A landscape with many valleys, sampled at points; each row gives a point and its height.
A ball rolls from a point to the lowest of its 4 nearest points, and stops where none of them is lower. Distance is the straight distance between rows; heights are no part of it.
z_44 h=26.5: [  3  -3   3   1  -9  -2   5  -3   7  -5   1   5   2  15  -1  -3   1   0
   3  -1   1  13  -9  -8   8   8   1  -1  16  -3 -14   3   7  -9  -8   7
  11 -14  -6 -11  13   6]
z_566 h=25.3: [  1  -6   3  22 -25  -6  -1 -21  -2  -1 -14 -10   5  15   4   7   3 -17
  -2  14   1   4  -6   4   4  23  -7 -32   4 -10  -3   2  15   2 -22  11
   6 -11   4  -6   5   3]
z_881 h=37.5: [  4 -16  -2  18 -19   2   4 -10 -13   3 -22 -16   0   5   3  -3 -11 -20
   4   8   1  -3   6  14  -9   9  -4 -16   1 -14   1 -10   9   4   3   7
 -15  -7   8  -5   0  -6]
z_872 h=30.1: [-14   7  -5  -2  -7  -4   9 -11   4 -12 -20   8   1  -3  -1 -12  10   1
  -6   2  -9  12   4  15  13  -3 -16  14 -12   2  17  -9   7  -3 -17  11
 -27   6 -18  -3 -12  -5]
z_484 h=34.7: [-18  10  -4  -9   1  -8   9   3  21 -13  -6   9   4  -1  -9 -15  15  10
   0   0 -12  15   3   0  23  -8 -13  16  -7   8  11  -1  -1 -16 -18  -3
  -2  10 -12  -3   2   4]
z_98 h=31.0: [-15   4 -16   0 -13 -10   4 -16  13  -9 -21  -3  -3  10  -3  -7  15  -3
   2  14 -13  11  -1   4  18   9 -19  -1  -8  -3   4  -4   1 -14 -23  12
  -1  -5 -13   3   0   2]
z_250 h=4.8: [ -5  -7  -4   3 -15  -3  12 -14  -2  -4  -9  -4  -1   5  -4  -2  -3  -6
  -6  18   0  -6  -4   2  -2   8  -3 -24   8  -4   0  -1   3  -8 -18   4
   2  -4  -1  -4  -3   2]
z_35 h=19.1: [ 15  16  14 -18  19 -13   2  17  15  -4  27   0  -3  -7   7   5   0  17
   6 -32   5   2  -7 -16  11 -12   8  22  17  -3 -10   8 -14  -5  15 -15
  15   0   0  -7  15  -1]
z_824 h=42.6: [ -2  -6  -2   2 -18 -12  -8  -1  15  -7  -5  -4  -5   6  -4   1  -3  -9
   9 -15  -1  15  -2   6  18   4  -4   2   4 -10 -12   4   0  -8 -26   9
   2 -26   1  -3  19  -7]
z_524 h=41.1: [-15  -1  -7   8 -14 -14   1  -7  -6 -15 -34 -10  -5  -5   0  -5  -6  -8
   1 -16   3   6   7  23  16   1  -8   7  -8  -8  12 -11  -7  -6 -10  19
 -19 -16 -11 -10  -3 -12]
z_117 h=22.7: [ -3   1   0  -3  -5  -3   5   9   5  -3  -5  -3  -1  -9  -4  -7 -13   2
  -6 -20   0   8   2  13  10 -12   0   8   8   5   2  -2  -4 -10   2  -2
 -15  -4 -11  -9   1  -9]
z_614 h=28.3: [  6  -4  -4   4 -26  -9  -3 -13  -3  -6 -12  -9   1  20  -1  13  11  -7
  12   2   2   3  -8   4   7  15  -4 -24   6  -7  -7  -4   1  -4 -22   5
   8 -21   1  -1  12  -1]
z_424 h=8.7: [ 23   0  13  -2  12  -1   0  10   5   5  26  -1  -7   0   0  18  -1  12
   7  -4  -1  -6   0 -18 -12   1  21  -8   9  -3 -11  16  -5   3  10 -13
  23  -7  13   7  18   4]
z_654 h=55.8: [-17   6   5  -2  -1  -9   0  -3   0 -14 -17  -8   4 -14   9   3 -18 -11
   7 -21   0  17  16  28  23 -11  -8  27  -8   0   7 -14 -18  -5  -4  11
 -24  -8 -10 -14  -3 -19]
z_395 h=17.3: [ -6 -12   1  11 -12   3   0 -17 -13   7 -21  -3   4  10   0  -5   6  -4
  -2  20  -5  -3   0  13  -7  15 -13 -25  -1   0  12  -6   8  -4 -12   5
  -4   1   1 -11  -9   0]
z_545 h=33.8: [  3  -4   3   9 -12   0  -1  -8  -8   1 -15 -13  -3   5   0   3 -11 -14
  -8  -1   7  -2   1  19  -3  13  -1 -14  -4  -4  -3  -2   1   3   5   5
  -2  -8  -3 -10   3  -8]
z_248 h=49.6: [-14  -5  -5  11 -23   0  -4 -16  -6 -13 -34  -5   5   0   3   3 -11 -24
  -1  -9  12   4  14  24  10   6  -9   1 -14 -24  11 -13   6   4 -12  15
 -14 -23 -12   0   1 -22]
z_386 h=9.8: [  4  -2   1  14   3  13  -1  -5 -19  13   4   6   6  -2   2  -6  -9   1
 -11  27  -2 -18   1   2 -24   5   4 -13  -5   6   1  -5  10   5  14  -8
  -2  13  11   4 -18   8]
z_458 h=16.6: [  5  -1  -9   3  10   7   1  -8  14   0   9  10   0   8  -2  -7  11  16
  -5  22 -11  -5  -8 -11  -7   0  -7  -7   8  11  -1   4   8  -5 -12  -4
   8  15   3   8  -7   7]
z_506 h=17.4: [ -2   6   2  -9   1   0  -2  18  -1  -7   3   0   2  -8   7  -8  -7  14
  -3 -27  -3  13   4  -1  -1 -16   2  20   5   3  -4  -3 -10 -10  12 -13
 -12   4  -5  -9  -4  -9]
z_888 h=9.4: [ 15  -1  -3   4   8  12   4  -9 -11  20   5  10   2   9  -3   6   2   6
   1  26  -1 -26  -4  -9 -20   5   7 -20  -1   6   0   6   3   1  -5  -5
  15  10  15  18  -9  12]
z_199 h=25.4: [ -4  -5   1   4  -8   3   2 -11   1   0 -25  -3  -2   7   0  -4   7 -10
 -10   6  -9  -3   7  16  -1   7  -6 -11  -2  -2  11 -10   3  -2  -8  10
 -11  -3  -8  -6  -4  -2]
z_459 h=10.1: [  0   0   3  -4  11   4   1  12   2   2  20   3   0  -8   0  -2  -5  10
  -2  -5   1  -7  -6 -11  -5   1   4   1   1   3  -5   3   2   6  17 -10
   3   5   1   3  -2   5]
z_450 h=41.7: [ -4 -16   1  14 -26  -5   7 -13  -6  -8 -46 -11   4  12   7   4  -8 -27
   4   8   0   1   9  30   5  10 -13 -20 -16 -22   7 -11   2   0 -16  14
 -17 -12  -2  -2  -1 -12]
z_986 h=10.5: [  6 -10   7   7  -3  15   4 -16 -22  16   0   4   6   9   5  -3   2  -2
  -5  28  -2 -26  -8  -3 -22  12   9 -18   0   3   0   2  10   9  -3   3
   4  13  13   9  -9   3]
z_673 h=26.8: [ -6  17  -1  -6   9  -4   5  13  14  -6   5   3   4  -5  -8 -11  -3  14
  -1 -14  -6  14   0 -11  12 -14   3  13   3  14   8   1   1  -3   1  -7
  -5   6  -3  -7  -5   1]
z_46 h=36.9: [-10   3  -9  -5  -6  -9   1   0   6 -15 -15  -6  -1  -4   2  -2  -1  -2
   2  -8  -1  21   5  15  12   0  -8   9  -2  -1   2 -11  -3  -7  -9   6
 -12  -9 -11 -13  -2 -12]
z_700 h=11.1: [ -1  12   6  -9  20   9  -4  21   0   2  21   2   1 -14   3  -3  -3   5
 -12 -14  -4   1  -3 -13 -11 -22   4  27   4  17  11   5  -5  -6  41 -11
 -11  21 -10  -7  -8   1]
z_836 h=11.5: [ 28  -5   8  -9  11   5  -2  -1  -9  17  20  -1  -4   5  -1  15  -5   7
   9  13   2 -27  -9 -18 -22   3  12 -14   5  -4 -10   3  -1  12   5   0
  23   4  21  17   4   6]
z_996 h=5.7: [ 11   5   1  -6  31   6  -1  20 -15   3  29   9   3 -12   7  -7  -4   3
  -3  -4   7  -9  -1 -15 -16 -19  15  21   4   9   1   7  -9  11  42  -5
   8  12   5   8  -2   6]
z_883 h=12.0: [ 13  -1  10  -1  -3  -1   0  12   1   6   3  -4   5  -1  -2  -3  -5  -7
   6 -16   6  -4   1   2  -2   3  13   6  15 -11  -8   0   0   6  11  -4
   6 -10   9  -7   8  -1]
z_132 h=5.9: [ 26  -3   2  -4  18   1  -1  17  -6   7  28  -3   4  -5   4   8  -9  10
  11 -13   4 -12  -3 -17  -9  -2  18  -3   8  -4  -8   5  -9  19  21 -16
  15  -3   9   3  10   5]
z_235 h=6.7: [ 18  -9   2   2  11   9   3 -19 -16  13  17  11   4   8 -11  11   8  10
   0  30   1 -26  -5 -14 -26  10  16 -25  -3  -4 -13   6  -3   8 -10  -5
  17   4  12  17  -3   9]
z_208 h=9.3: [ 18 -14   2   8  -2   0   2   4  -7  17   8   5  -4   7   4   9 -11   1
   0  -8   8 -14   2   0 -14   2  12 -13  12  -7 -10   2   4  13  22  -4
   2  -6  14   1  10   5]
z_183 h=14.3: [  5   2   3 -14  20  -1  -8  13   1   4  19   3   1  -6   5   1  -1  19
   5 -14   0  -1  -4 -18   5 -15   8  12   6   8  -2   7   0   7  20 -19
   5   1  -6  -8   5   0]
z_306 h=10.3: [ 19  -1  10 -13  21   5   0  16   4  12  29  10   2   4 -10  26   2   2
  11   2   5 -16  -8 -25 -11  -6  23  -9   9  -1 -15  -1 -11  15  15 -18
  26   2  15  14  17   8]
z_567 h=3.9: [ -6   9  -6  -8   5   1   5   5   7  -3  15   1   8  -7  -8  -8  10  15
 -12   1  -5  14  -3 -14   0  -4   1   4   9  11   8   9   1   0  -4  -7
   3   4  -4   1   2   1]
z_504 h=34.8: [-24   5  -2  -5  -5 -12   1   5   5 -23 -25  -2   2  -9  -8 -15   9  -7
 -15  -2 -10  18  11  17  17 -12 -15  24 -27   8  21 -11   1  -6 -13   8
 -34   7 -20  -2 -15  -5]
z_625 h=20.0: [ -5   5   0   1  -8  -2   7 -13   7  -2  -7   8   0   5  -6   0   8   8
  -4  18  -9   3  -1  -7   1  14  -8 -19   5   7   3   3  10 -11 -13   1
  11   0   5   2   1   2]
z_919 h=14.8: [ -7   1  -2   8  -1   7   7  -3  -2  -2  -4  -2   7   0  -6  -5  11  -5
  -7   9  -4   0   6  -1  -2  -3  -5   5  -8  15  17  -4  12  -7   8   1
 -16   9  -7  -5 -12   7]
z_456 h=19.3: [ -6  -2  -3   9 -19   1   7 -24   1   1 -30  -5   0  13   2   0   8  -5
  -1  22  -9   5   2  10   1  20 -10 -23   1  -6   1  -3   7  -7 -19   9
   3 -10  -1  -7  -5  -7]
z_600 h=17.8: [ 15 -15   1  -3  -6 -10 -10   0   5   1   7 -10  -3   9  -5   9  -3  -2
   8  -6   5   1   0  -3   7   9  16 -11  12  -8 -19   6  -1   0 -11   0
  19 -21   4   2  18   5]
z_803 h=43.1: [-18  12  -5 -11  -4  -3   6   1   7 -23 -12   2  -3 -15   1  -6   4  -2
   3 -18   4  24  11  16  27 -11  -9  23  -4   9  13  -7   0 -13  -9  10
 -18   1  -9  -3   0 -13]
z_741 h=14.4: [  3   0  11  -7   0  -1  -1  18   3   5   2   0  -3  -7   8  -6 -14   0
   2 -25   6   8   2   5   2 -12   1  16   9   0  -1   4  -4   5  15  -2
  -6  -1  -3  -5  -5  -6]
z_680 h=11.4: [ 33 -18   6   2   0   9  -8  11 -25  20   9   4  -6   4  -2  15 -12  -6
   8   0  10 -20  -3   1 -25   0  20 -17   5  -8 -14  -1  -3  25  20  -3
  10  -4  22  11  -3  11]
z_20 h=10.9: [ -8  12  -4  10  23  16  -3  21  -1  10  31   3   4  -9   4  -8   3  16
 -10   3   4  -6  -6 -15 -17 -18   8  17 -14  23  14   7  -4   2  31 -12
 -13  26  -2   1 -12   8]
z_455 h=11.3: [ 25 -14   1   0  15  12  -5   7 -16  19  17   6  -2  10  -1   7  -9  -7
   0  -1   4 -22 -11 -11 -22   3  16  -7  -4  -1  -7   7  -2  20  30  -5
   7   5  18  12  -3  11]
z_177 h=23.2: [-12   4  -8  -4  -1  -3   5   3   1  -4  -7   5  -8  -8  -3  -8  -7   4
   2 -15  -1  17   7   9  14  -7 -10  24  -6   6   4  -1 -11 -14   5  -3
 -21   4 -12  -5 -11  -5]
z_634 h=10.7: [ -3 -12  -9  10  -4  10   2   0  -8   9  -7  -5  -6   4   4  -4  -8  -8
  -5   6   1  -6   1   7 -10   7   3 -10  -2  -6   2  -2   5   1  15  -6
  -8   4  15  -4 -11   1]
z_118 h=11.2: [  6   1  -4   5  11  11  -2  -4  -4  10  14   7   7  -1 -11   0   2   4
  -2  21   1 -12  -5 -10 -13   2  10  -2  -2   8   1   5  10   3   4  -3
   6  13  11  13  -3   6]
z_532 h=29.0: [ -6  -3   5   0 -11  -2  -8   2   6  -4   7  -3  -6  -1  -5  -4  -6   2
   9 -12   2   4  -1   2   7   3  -4   5  10  -2  -1  -2  -2  -5  -1  -2
   2  -7  -4  -4   9  -3]
z_663 h=9.6: [  8  -8  -2   3  10  14   0   7  -6  10   5   5  -4   4   4 -10  -3   0
  -6  12   0 -10  -4  -5 -17  -1   8   2  -1   6   2   3  11   9  22  -5
  -9  17   9  -1 -10   8]
z_155 h=11.0: [ 13 -18   6  15  -1   4   1  -8 -18  17  -6  -5   2  11   0   5 -13 -10
  -4  13   2 -15   0   7 -21  17  10 -19  -7  -3  -4   1   4   9  15  -5
  -2   7  13   3 -10   7]
z_922 h=11.6: [  5   6   8  -8  28   1  -4  23  -5  -5  23  -7   2 -10  11 -11  -2  18
  -1 -29   5  -1  -2 -13  -1 -25   7  20   7   7   3   9 -18   5  27 -21
  -1   9  -5 -14  -5  -6]
z_860 h=51.9: [-23   8 -14 -10 -11 -15  -2  -4  14 -21 -19   6  -6 -11  -5  -6  12   2
   0 -11  -8  23   7  10  26   1 -15  18  -8   4   7  -5 -13 -14 -30  13
  -3  -8 -13  10  -2  -4]
z_379 h=8.8: [ 15   4   1 -13  19   6   5  18  11   5  28   9   5  -2   3   7   3   8
   5   3   1  -4  -3 -24  -5  -6  15   1   9  -1  -6   5   2  10  11 -14
  21   4   8   1  12  -1]
z_226 h=11.9: [ 10   8   9  -1  21  13  -8  -3   6   2  22   7  -4  -3  -3   8  11  11
  -3  22   2 -13  -6 -22 -16  -4  14  -3  -1  10  -2   5   7   6   5 -10
  17  15   8  13  -5  16]
z_169 h=8.5: [ 12 -16   7   5   5   8  -5   9  -3  11   5  -1   6  -7  12  -3 -14  -5
   0 -11  -4  -6   0   1  -8  -2  10   3   4  -2   2   5   3   7  27  -7
  -3   6   9  -5  -1  -2]
z_26 h=7.8: [ 17   9  -1  -7   7  -8  -2   1   4  -1  16   0   4   0   5  13   2   1
   9 -17   3   2   0  -5   5   0   9   3  17  -1  -7   3  -2   6  -1  -3
  20  -8   1  -4  17   0]
z_326 h=10.0: [ -3   7   0   9  16  20   1   2  -4   8  17  10   4  -5   0  -4   1   9
  -6  19   4 -14   0 -14 -16  -7   8  -3 -12  10  -2   7   9   1  12  -9
  -2  23  -1   1 -11   7]
z_419 h=40.8: [-13   6  -8  -5 -19 -11  -5  -7  15  -9 -20  -1  -3   3 -12  -3   9  -4
   4  -4  -5  22   0  10  18   2 -16   1  -1  -1   6   0  -4 -16 -22  12
   3 -10 -15   1   7  -5]
z_702 h=21.1: [-17  -2  -8   1  -7  -1   2  -9  11  -4 -14   1   0   1   4 -10   5  -5
  -2   5 -11  11   2   1   4   2 -12  -3  -3   3  12   0   4  -3  -9   3
  -4   8  -6  -7 -10   2]
z_577 h=8.4: [ -5  -1  -5  -1  -7  -2   7  13  -1   6   3  -6  -6   4   2  -7  -8  -3
   1 -12   0  -5   7   7  -3 -11  -3   9   5  -2   6  -7  -1  -4   7   3
  -8   6  -2 -13  -6  -1]
z_498 h=31.3: [-19   9  -5  -1  -9  -4   6  -2  14  -8  -5   5  -3  -3  -4 -12   7  -1
  -8  13 -15  15  -3   1  11   4 -21  -1  -8   3   5   2   1 -13 -19   8
  -7  -2 -19  -4  -2   2]
z_343 h=4.5: [ 15  -6  -4  -3  20   9  -1  15  -8  18  25   8   0 -10   1   4  -5  11
   3  -3   3 -16   1 -14 -20 -15  23   7   1   7  -8   8  -6  13  31  -9
  14   5  17  13   0   5]
z_510 h=8.9: [ -2  -6   8   1  14   5   3  10  -7   8   9   1   1  -6   8  -6  -1   1
  -6  -7   3  -1  -2  -3  -9  -9   3  12   1   6  -4   4   6  -4  24  -7
 -10   9   0  -3  -5  -2]
z_5 h=25.1: [  2  -8  -6   6 -16  -5   2  -4   1  -2  -6 -13  -2   5   4   4  -4 -12
   3   3  -1  -5   0   6  -2  14  -1 -11   6  -8  -1  -2   2  -2  -9   6
   4 -17  -4  -5  11  -2]
z_744 h=50.5: [ -7 -12  -1  12 -22  -8   1 -10  -6 -10 -30 -22   2   9   5   6  -7 -26
   7 -14   8   9   9  19   9   8  -7  -2 -10 -20  -4 -14   5  -5 -18  13
  -2 -30  -2  -3   9 -16]
z_631 h=30.7: [ -9   0   3   8  -1  11  12 -13  -3  -2 -24  -2   3   9  15 -12   9 -12
  -4  11   4   1   4  15 -15   3  -8  -4 -11   1  15 -12  19  -3   1   2
 -23  15  -4  -4 -12  -2]
z_772 h=38.8: [-18   3 -11   9 -21  -8  -3 -18  11 -11 -26  -7  -4  -4  -6   4  11 -13
   6  -2  -4  16   2  13  19  14 -16  -1   2  -8  -1  -6  -5  -4 -36  13
   5 -14  -9   5   5  -7]
z_997 h=7.5: [  1  13   3   2  17   1  -3  15   0   2  15   5   6 -10  -1 -15   7  16
  -9   2   2  -4   0 -12  -1 -11   1  17   0  17   2   1   6  -3  13 -11
  -8  12  -2  -4  -7   7]
z_317 h=7.1: [ 15  -8   8   0   8   4 -13  16  -3  10  19   2  -5  -2   7   8 -14   3
   8 -19  11 -12  -1 -10  -8 -12  14  -2   4  -1 -11   5  -3  15  23  -9
   5   3   8   2   4   3]
z_957 h=61.7: [-13  15  -5  -4  -7 -20  -2   3  22 -16 -12  -4  -1 -10  -7  -1   0   2
   0 -27  -3  18   1  14  28 -10  -8  26   4  -6  -2   3 -18 -14 -25  10
  -8  -5  -5   0  10  -7]
z_982 h=6.8: [ 23  -1   0 -11  19  13  -8  10  -6  14  24  12   2  -1  -4  11   4  14
   5   7   3 -22  -1 -20 -18 -11  20  -3   3   0 -15   4 -11  19  18 -13
  16   6  17  14  -3  10]
z_392 h=52.5: [-21   7  -3  -9  -6 -11  -5   2   2 -23 -22  -6  -3 -16   4  -3   1  -4
   3 -21   5  15  14  26  23  -7  -7  17 -26  -5  17  -7  -1  -5  -7  10
 -26  -2  -7  -6  -8 -17]
z_589 h=7.3: [  2  22   7  -8  25  12  -4  14  10   1  30  12  10  -2  -5   2  13  22
  -2   0   0   0  -6 -27  -5  -9  16  10  -8  14  -2   3   3   1  15 -17
  20  19   1   4   4  13]
z_300 h=15.7: [ -8  12  -2  -8  -6   3  14   9   7  -7  -4   0  -4  -4  -4  -8   8   2
  -6   2 -11  21  -3  -4   3  -7 -14  17  -9  13  13  -5   6  -3  -4   1
 -10  11 -16  -6  -7   1]
z_801 h=7.2: [-11  -3  -9   2  -9  -1   8  -8   0  -9 -26  -8 -10   0  11   1  -5 -16
  -3  -6   8  15  12  23  11   2 -11   9  -6 -10   6 -10   0   0  -4  11
 -26  -5  -4 -10   3 -14]
z_718 h=32.3: [  4  -9   2  14 -19  -5   0 -12  -7   0 -22  -5  -2  13   0   1  -3 -18
   9  -2   0  -5   3  11  -3  16  -8 -24  -3 -13  -9  -4   7  -6 -16   7
  -2 -17   1  -3   5  -2]
z_853 h=66.7: [-20   7  -1  -9 -15 -17 -13  -3  18 -22 -14  -7   0  -4   2   8   0 -11
   9 -18   3  20  -2  21  34   6 -14  15   3  -8   3  -6 -11  -5 -37  22
  -3 -16 -14   3   7 -15]
z_31 h=21.9: [ 15 -11   6   7 -12  -2   5  -3   4   2  -2  -4   7  16   1   2  -7  -1
   6   1   8  -3 -11  -5  -1  16  -5 -22   5 -10 -15  12   3   0  -5   1
  14 -13   6  -3  14   1]
z_422 h=12.8: [  0   1  -1  11   5   7   2  -4   2  11  -4   4  -4   5   2  -1  -1  -3
  -6  17  -8  -7  -2  -1  -7   6  -7 -12   0   5   5   2  10  -1   0  -2
  -1   6   1  -6  -9   8]
z_732 h=15.4: [ -5   8   1   0   0   6  -3   2   4   0   8   5  -3  -3   9  -9   2   7
 -11  10  -7   1   1  -6  -1   2  -2   2  -4  10  12   7   4  -2  10  -4
  -6  15  -5  10  -5  12]
z_157 h=32.4: [-21  -4  -6   5 -19   1   8 -16 -11  -8 -34 -15  -5  12   3  -6   1 -14
  -5   7  -1   7  20  25  13   9 -15  -4 -13 -10  13 -17  -1   8 -13  18
 -21  -4   0  -1  -3 -13]
z_756 h=16.8: [  6  13  10 -15  23  -1  -3  22   3   1  31   6   6 -17  -7   4   6  18
  -5 -12   5  -4  -2 -20   6 -24  -2  21  12   4  -6   9  -3   2  21 -17
   3  13   0   2   2   3]
z_761 h=18.3: [  7   0  -1   0   1   4  -3   1   5   5  14   4  -5  -3  -2   1   5   5
   1  11   2  -8   2 -17  -5  10   5 -11   9  -4  -1   9  13  -3  -5  -8
  10  -3   6   3   4   1]
z_387 h=69.1: [-21   6  -3  -9  -5 -21  -4  -9   6 -10 -23  -6  -2 -17   4   3  -7 -13
   1 -29  -6  22   2  28  31  -6 -13  22  -5  -1 -11  -6  -7 -12 -26  24
 -14 -17 -10  -3   4 -22]
z_357 h=25.5: [ -6   4   0   0 -10  -2   0 -23   6   9  -6  -2  -2  11   4   7  22  -4
   0  32  -7 -11  -1  -9 -10  16  -7 -22   0  -2  -2   5   4  -2 -28   1
   7   4   2   2  -2   3]
z_413 h=53.5: [-27  11  -5 -14 -10 -23   0   1  14 -27 -22  -2   2  -5  -4  -7  18   2
   2 -10 -11  29   6  23  37  -3 -18  30  -7   6  14  -9 -11 -14 -22  20
 -24  -4 -14  -1  -2 -14]
z_750 h=26.4: [ 12 -13   4   3 -16 -11   1 -20  -5   4  -2  -5   4  18  -6  13   7  -6
   2  10  -1  -6 -13  -3  -3  20  -2 -22   9 -15 -12   9   7  -1 -14   7
  14 -16  -5  -9  10   4]
z_939 h=10.6: [ 18 -16   3  11  10  15  -2  -1 -15  20  16   5   2   1  -3   6 -10  -1
   3  24   6 -14   0 -11 -22   1  11 -17   1   4  -6   4   8  10  18 -11
   5   8  13  15  -8   9]
z_281 h=57.5: [-14   7 -10  -4 -13  -8  -1   1   8 -16 -20  -9  -6  -7  -1   1  -9 -18
   4 -26   0  17   7  18  18   1 -12  14  -1  -8   1 -18 -11  -9 -18  15
 -12 -19  -9  -3   4 -13]
z_329 h=24.5: [ -9  -4   8   8 -23  -5   3 -30  -5  -3 -35  -7  -7  18  -2   0  10 -19
  -6  14  -7  -5   4  16   2  16 -18 -23  -9  -7   6  -2   2  -5 -14  14
  -5  -9  -3 -10 -10  -5]
z_775 h=42.5: [ -9   2   3   7 -35  -6  -7 -27   1  -8 -26 -11  -4  17   4   8  11 -17
   0  13  -3   4  -1  22   9  21 -23 -20   6  -7   0 -10   1  -1 -43  18
   6  -9  -2   2  12   1]
z_869 h=39.2: [ -8   3  -7  -5   0  -8  -2   1  14 -11   8  -1  -5  -6  -3   1  -5  -4
   7 -21   6  20  -1   5  20  -2   2  17  20  -4  -7  -1 -14  -8  -6   0
   5 -19  -3  -6  13  -7]
z_626 h=9.9: [ 13  -6   9   1  19  16   6 -11 -23  14  27  14   7   6 -11   9   5   5
 -12  34   7 -29  -4 -22 -29  -4   3 -12  -5   4 -12   7 -11   9  -5 -10
  25   8  10  32  -3  17]
z_255 h=4.9: [ 3 -5 -6  0  1 -6 -7 -4  6  1  6  3  0  0  1 -9  1  4  3  1  5  2 -2 -6
  1  3  3  0  2 -5 -8  5  4  1 -4  0  5 -1  2 -7  7 -3]
z_205 h=9.5: [  7  -6  -4   0  24  17  -7   1 -11  11  25  19   2 -10 -10   2   0  13
  -2  23   5 -24  -3 -22 -19 -14  14  -1  -5   7  -7   9  -4  21  16 -14
  15  14  11  20  -9  17]
z_544 h=25.6: [ -6  15   6 -13  13  -6  -4  22  14   2  29   2  -4  -5   2  -7   5  19
   0 -14   2  10 -10 -20   9 -11   0  11   3  12   3  11  -4  -6   8 -12
  13   7  -7  -2   2   3]
z_548 h=14.0: [ 19 -19   3  12  -8  -2  -4   1 -13  16  -4  -7   1  11   0  14 -12  -5
  10  -7  11  -6  -9   2  -7  17   6 -13   9 -16  -9   7   4  10   9  11
   8  -9   7  -2   8   1]
z_527 h=14.5: [  6  11   2 -11  26   5  -8  18   6   2  30   3  -1  -3   1   8  -4  10
   8 -11  -2 -10  -1 -22 -11 -12  12  12   6   5 -15  10  -8   6  21 -22
  19   5   5   1  -2   6]
z_782 h=10.2: [-11  10   0 -10   8  -3   6  13   7  -3   6   6  -3  -8  -2 -18   6  11
 -10  -1  -9   9  -8 -11   2  -8  -2  19 -11  23  15   2  15  -3   7  -9
 -16  20 -10  -1 -11   5]
z_947 h=44.7: [ -9   9   1 -17   7 -14  -7  14  16  -2  10   0   1  -4  -7  -4   2  22
   4 -12  -1  15   1  -8  20 -11   0  17   8  -2  -1   3 -10 -10  -6  -6
   8 -10  -5  -3  20  -7]
z_576 h=10.4: [  6   2  -2   4  25  20  -5  17 -20   7  21  16   4  -6   3  -8  -2  12
  -7  17  -1 -16  -4 -20 -28  -9  10   4 -12  19  -3  -2   3  14  23  -7
  -2  25  -1   8 -14  15]
z_780 h=60.9: [-22   4   3   1  -6 -17  -2  -2   2 -19 -23 -11   4 -14   7   7  -8 -11
   8 -30   3  13   8  36  28  -4  -7  24  -9  -8  10 -14 -12  -5  -9  19
 -21  -8  -1 -14   5  -9]
z_438 h=39.5: [-14   7  -8   4 -10 -11   3 -13   5 -21 -27  -5  -2  -7   1  -1   0  -5
  -4  -3  -5  16   9  18  10   3 -18  -6  -5 -10   7 -11  -6  -5 -14   7
 -15  -4 -19  -3   1  -9]
z_310 h=9.0: [ 17  -5   0   8  -5   4   0  -8  -1  11   7  -1  -1  10   0   8  -1   4
   5  20  -2 -13  -1  -5  -5  17   9 -28   5  -3  -7   4   3   7  -3   4
  22   0  16   9   0   5]
z_907 h=13.1: [ 16  -2   4  -5  10   9  -2  -1  -9   9  17  10  -4   0  -5  15   2   5
   0  22   9 -17  -8 -19  -8  -3   9 -21   3  -3 -11   6   5   3  -2   0
  25   2   9  11   2  11]
z_661 h=10.8: [ 13  -5   1  -1  17  16   3   0 -31  22  20   8   8  -5  -3   5  -6   8
   0  15  15 -20  -4 -14 -27 -10  12  -8  -7   3  -4   0  -7  12  27  -5
  11  19  14  21  -8  19]

Call two points neighbours if one is among the 4 nearest of the other. Go from one point of each pair to the other, from neighbour to neighbour, staying as low as possible. Name the highest point that can't be avoided.
z_255 and z_250 -> z_625
z_997 and z_235 -> z_626
z_589 and z_997 -> z_510
z_589 and z_343 -> z_379

For each start below, name the point where the ball stops.
z_750 -> z_343
z_680 -> z_343
z_155 -> z_997
